Points on a hilly landscape, in no order, each with its height.
From any point a climber takes the steepest step (rise divided by distance) to one of its 5 nearest points. It stops when none of these is higher. Distance is the straight distance between rows; heights are no part of it.
Rig h=4.00: [128 109  87 129 145  77  76 101 159 170 139 181 181 135 173 135  98  95
 107  90 116]
kepup h=3.19: [109 151 123  91 145 164 136 115 118 139 144 114 156  96 153 114 124 116
 132 139 120]
giko h=3.86: [160 107 132 139 143  51 106 143 126 135 111 205 170 119 174 159 170  86
 112 174  68]
Kup h=3.01: [ 53 132 104 101 106 147 161 195  68 129  77  55  92 156 102  65  85 123
 143  99 134]
nari h=6.59: [122 149 148 158 120 177 184 149 100 102 126  84  85 127  71 121 149 149
 130 143 164]
gura h=4.33: [139 142 141 138 130 152 128  98 114 129 156 132 117 122 109 141 134 150
 143 114 137]
div h=6.69: [ 92 165 120 121 117 222 141 102 138  93 121 117  62 132  91 101  91 141
 117 107 140]
Ropa h=3.34: [130 145 132 119 136 138 128 105  99 144 146 122 141 114 136 129 139 128
 141 123 123]
Podaz h=5.65: [ 92 160 125 118 124 201 136 126 129 108 127 105  89 119 101 100 102 126
 114 119 128]
Fek h=3.97: [115 149 119 127 144 159 152 132 126 111 130 112 108 126 113 107 140 141
 132 104 129]
mufaf h=1.37: [ 40 165 119  88  98 233 121 116 124 109 121 107  83 112 142  87  70 106
 117 132 128]
dif h=2.03: [ 36 132 142 113 120 153 169 177  60 139  89  55 114 139 107  71 122 116
 181 153 130]
Nifa h=4.24: [144 145 169 127 127 152 117  61 127 140 172 129 162  96 131 157 139 130
 132 169 114]
nop h=4.26: [170 117 158 140 135  87 108 117 126 134 138 192 153 121 151 156 156  91
 118 176 106]
Bame h=2.76: [129 133 134 125 149 122  97  78 135 173 159 175 181 108 167 138 127  79
 126 165  94]
nosin h=3.04: [169 116 142 127 158  92  95  78 161 144 147 197 161 121 137 200 147 107
 118 155 103]
Zumez h=5.58: [ 71 153 125 120  93 207 155 149  93 103  98  71  59 143 108  98  88 136
 126 100 143]
zis h=5.97: [117 108  90 116 127  95 102 114 108 160 137 155 167 120 166 123 106 120
 124  90 118]
Sepup h=2.35: [116 140 148  99 141 172 162 146 109 128 134 109 136 104 116 126 151 123
 137 164 122]
Kod h=5.12: [149 165 147 137 138 167 120  49 129 118 178 117 138 115 108 148 106 138
 127 115 120]
funem h=3.67: [170 122 173 151 120 125 139 139 114 120 132 127  94 122 112 166 162 152
 150 160 132]
varer h=4.53: [112 119 148 149 109 145 177 185 108 126 115  77  87 154  89 111 155 145
 133 149 151]
bere h=6.03: [ 79 129 151 135 123 138 186 202  82 156  93  74 115 157 108  96 142 117
 161 182 134]
tivap h=4.42: [ 65 167 148 130 101 204 161 124 113 100 124  70  91 115  90 109 122 130
 125 136 154]
Guman h=2.93: [ 98 130 112 123 138 154 164 182 103 141 109  96 125 136 127 106 141 118
 146 140 127]
Bodu h=5.09: [110 151 156 133 123 206 176 130 132 106 140  78  95 112  85 117 137 129
 131 161 140]
puf h=4.41: [124 125 120 104 138 126 131 150  96 165 124 134 158 112 170 123 136 110
 144 146 111]
Pofo h=3.54: [162 110 125 163 129 111  95  69 187 111 166 163 145 137 112 175 111 114
 130 112 149]
lag h=3.92: [126 118  87  98 128 118 130 167 102 139 111 123 144 130 146  88 127 138
 120  80 111]
biv h=3.37: [ 59 154  89  95 128 188 144 141 122 131 117 109 112 124 139  93 106 103
 116 109 123]
Mezu h=6.00: [127 172 143 118 141 210 142  79 147 101 150 112  97 114  95 131 110 152
 115 100 119]
Gos h=0.76: [ 32 153 112  82 113 185 146 170  74 126  92  70  99 141 139  65  78 109
 144 109 117]
Retim h=4.59: [127 111 113 133 123 102 113 126 108 175 130 170 161 131 168 129 137 111
 118 119 121]
Veli h=5.36: [145 126 166 161 121 166 187 165 128 112 133  79  66 137  66 131 173 143
 139 162 159]
Tezel h=5.78: [ 76 179 148 102 118 224 138 100 140  89 155  94  87 103  86 107 124 132
 111 140 142]
tazaf h=5.88: [177 118 147 158 126 120 102  82 144 111 152 126 126 137 105 157 133 149
 136 122 144]
zozut h=5.57: [152 135 140 146 121 150 157 141 139 100 128  93  74 133  74 127 157 174
 138 112 164]
fiv h=4.88: [112 158 185 138 130 216 170 107 135 111 151  82  99 118  66 126 145 143
 118 164 141]
lafu h=3.10: [160  90 109 140 151  71  99 106 195 121 129 168 161 136 144 156 112 131
 116 102 132]
fasep h=6.50: [161 110 123 142 144  80 100 110 145 161 150 197 157 123 163 151 137  92
 116 138 105]
mirul h=4.14: [162 116 126 150 134  90 103 112 146 131 135 152 137 125 144 143 133 133
 129 127 141]
kob h=3.66: [208  85 112 165 138  47 131 105 190  94  89 174 152 167 164 162 114 168
 107 103 132]
ledi h=4.92: [140 113 119 123 124 100 129 155 108 137 114 128 135 131 140 114 145 154
 140 109 132]
dulu h=2.01: [ 71 129 105 111 133 143 161 186  91 153 107 100 137 146 138  84 114 102
 135 138 108]
vig h=4.13: [153  80  90 119 127  41  90 154 135 166  94 184 194 142 183 110 115 115
  98 112 124]
rudag h=2.17: [159 104 112 114 156 100  88  65 167 147 166 190 165 121 158 191 118  85
 106 123  99]
mebir h=3.17: [186  94 137 174 125  66 109 111 191 102 117 165 114 140 129 158 135 146
 124 143 140]
mis h=3.14: [114 109  74  92 112 108 143 201 103 136  91 107 130 149 119  68 112 130
 113  90 136]
zege h=2.66: [212 107 155 173 142  11 117 122 190  82 113 173 114 116 115 194 181 157
 133 151  95]
risam h=3.88: [127 147 123 121 126 165  94  49 142 130 161 134 105 118 110 149  77 127
 122  64 135]
Zoruz h=5.21: [ 87 177 176 134 111 231 148  93 137  83 172  88  95 108  55 128 117 148
 109 169 134]
vuz h=2.96: [ 48 163 135 100 119 195 150 139 113 106 122  79 116 110 115  96 120 107
 131 149 132]
nef h=2.11: [ 54 150 111  71 146 176 139 142 116 143 135 116 148 101 160  96 119  83
 132 154 111]
lizub h=2.38: [ 71 132 138 141 101 168 176 168  91 129 102  63 101 145 102  82 116 125
 148 139 135]
lagel h=3.90: [149 126 127 142 127 115 100  78 141 139 163 153 133 120 124 149 108 123
 127 124 137]
pina h=5.00: [ 78 134 116 135  88 153 153 181  95  93  85  54  78 155  81  85 108 162
 142  83 162]
zap h=4.12: [180 118 171 178 120  99 111 117 145 120 147 146 105 122  96 167 153 155
 138 155 144]
lis h=3.68: [154 118 158 137 132 115 146 172  87 144 128 126 125 124 138 135 167 127
 153 176 113]
luze h=6.63: [148 104  98 119 124 103 133 160 133  98  99  98 124 153 129  96 132 181
 131  85 144]
labu h=1.52: [195  94 126 144 145  75  94  76 195 119 143 174 145 137 129 199 133 130
 116 124 129]
lon h=2.44: [ 93 158  93  77 144 162 116 132 121 143 122 135 119 127 146 108  92 118
 122  69 104]
mabu h=4.76: [144 113 118 127 122  43 108 170  94 155 104 189 165 131 191 132 160  83
 119 160  87]
gito h=1.77: [ 39 148 151 101 114 170 155 171  87 144 110  63 129 119 114  87 128 103
 162 187 137]
mabis h=4.34: [168  95 108 136 122  47  84 165 146 141  95 179 154 148 181 129 135 125
 109 140 124]
Gak h=3.15: [ 44 172 168 103  92 201 143 128 112 105 153  69 104  95  85 110 129 114
 128 186 142]
mosi h=0.26: [163 105  91 118 154  84  87  61 189 134 170 172 166 118 158 205 118 105
 106  99 127]
kesa h=4.25: [152 103 101 145 131  72  90 104 152 147 130 162 156 145 156 109 103 137
 116  93 139]
sus h=1.12: [204 103 140 114 153 104 100  53 182 121 177 173 155 125 126 242 122 114
 105 130 110]
Fakid h=3.24: [174 127 148 136 153 130 108  50 155 141 170 165 157 128 123 193 128 112
 111 185 111]
Bude h=2.75: [107 159 108 108 139 178 119 110 129 128 138 129 112 122 123 114  99 126
 115  67 123]
lavod h=4.52: [163 111 145 158 112  79 120 145 109 141 125 176 129 125 153 145 166 118
 142 162 124]
seb h=3.44: [107 143 138  74 135 134 142 157 102 161 116 115 156 107 160 135 158 105
 154 190 106]
Ginof h=3.39: [131  90  93  92 117  77 120 174  83 158  90 125 171 141 168  91 126 140
 128  91 135]
tofe h=5.75: [133 125 143 132 124  90 111 154  88 165 124 157 161 112 182 136 162  93
 141 176 100]
fedap h=4.97: [162 118 139 141 127 119 147 160 128 105 118 102  98 138 107 124 160 172
 143 117 156]
Zal h=4.38: [130 116 117 124 126 122 160 203 108 123 107  96 113 147 116  99 158 141
 128 119 152]
nelo h=3.63: [196 105 138 154 137  32 113 130 177  93  91 174 134 141 146 163 149 147
 122 141 112]
mubu h=4.95: [142 154 158 131 141 175 149 135 128 113 148  94 108 117  92 135 156 155
 133 128 148]
vube h=4.03: [167 114 119 169 119  90 108  98 166 105 128 123 119 137 122 126 110 183
 135  76 161]
kimer h=3.56: [137 129 101 139 133  93  81  88 154 154 147 163 159 132 141 138 100 114
 119  97 132]
dugib h=3.55: [140 149 130 118 146 153 121 112 138 108 143 108 101 131  96 134 128 152
 126  75 144]
pami h=4.44: [127 131  93 113 123 127 131 132 122 132 123 107 130 132 130 103 122 151
 125  73 137]
zozi h=5.69: [ 94 145 161 170 100 176 187 163 111  98 117  55  65 146  57 112 133 172
 144 122 178]
silim h=2.08: [114 110  81 103 169  85  86 100 140 186 156 200 195 124 194 130  97  66
 105 111  91]
Sobu h=4.91: [169 102 128 161 103  67 116 139 139 113 101 125 127 142 136 118 136 180
 145 110 162]
rusil h=4.39: [109 136  92 112 140 126 100  94 111 159 150 158 169 120 161 117  91  97
 121  85 107]
dutu h=3.98: [179 101 128 160 136  51  93 145 167 113 105 171 143 134 140 146 152 131
 116 153 113]
Teve h=4.21: [169 105 144 149 100  66 121 181  94 143 115 154 126 134 152 134 156 131
 136 150 112]
gar h=4.05: [185  68 108 150 131  32 107 125 181 103  81 172 167 150 169 133 108 156
 121 110 127]

Call two points neighbours if one is among the 5 nearest of the other. Go from one point of each pair to the other, from neighbour to neighbour, staying as high as possible. Name the lowest point that can't be avoided.
luze, tazaf: gura
tofe, nari: Teve
zis, fasep: Retim
luze, div: fedap
bere, luze: varer
div, nari: Bodu
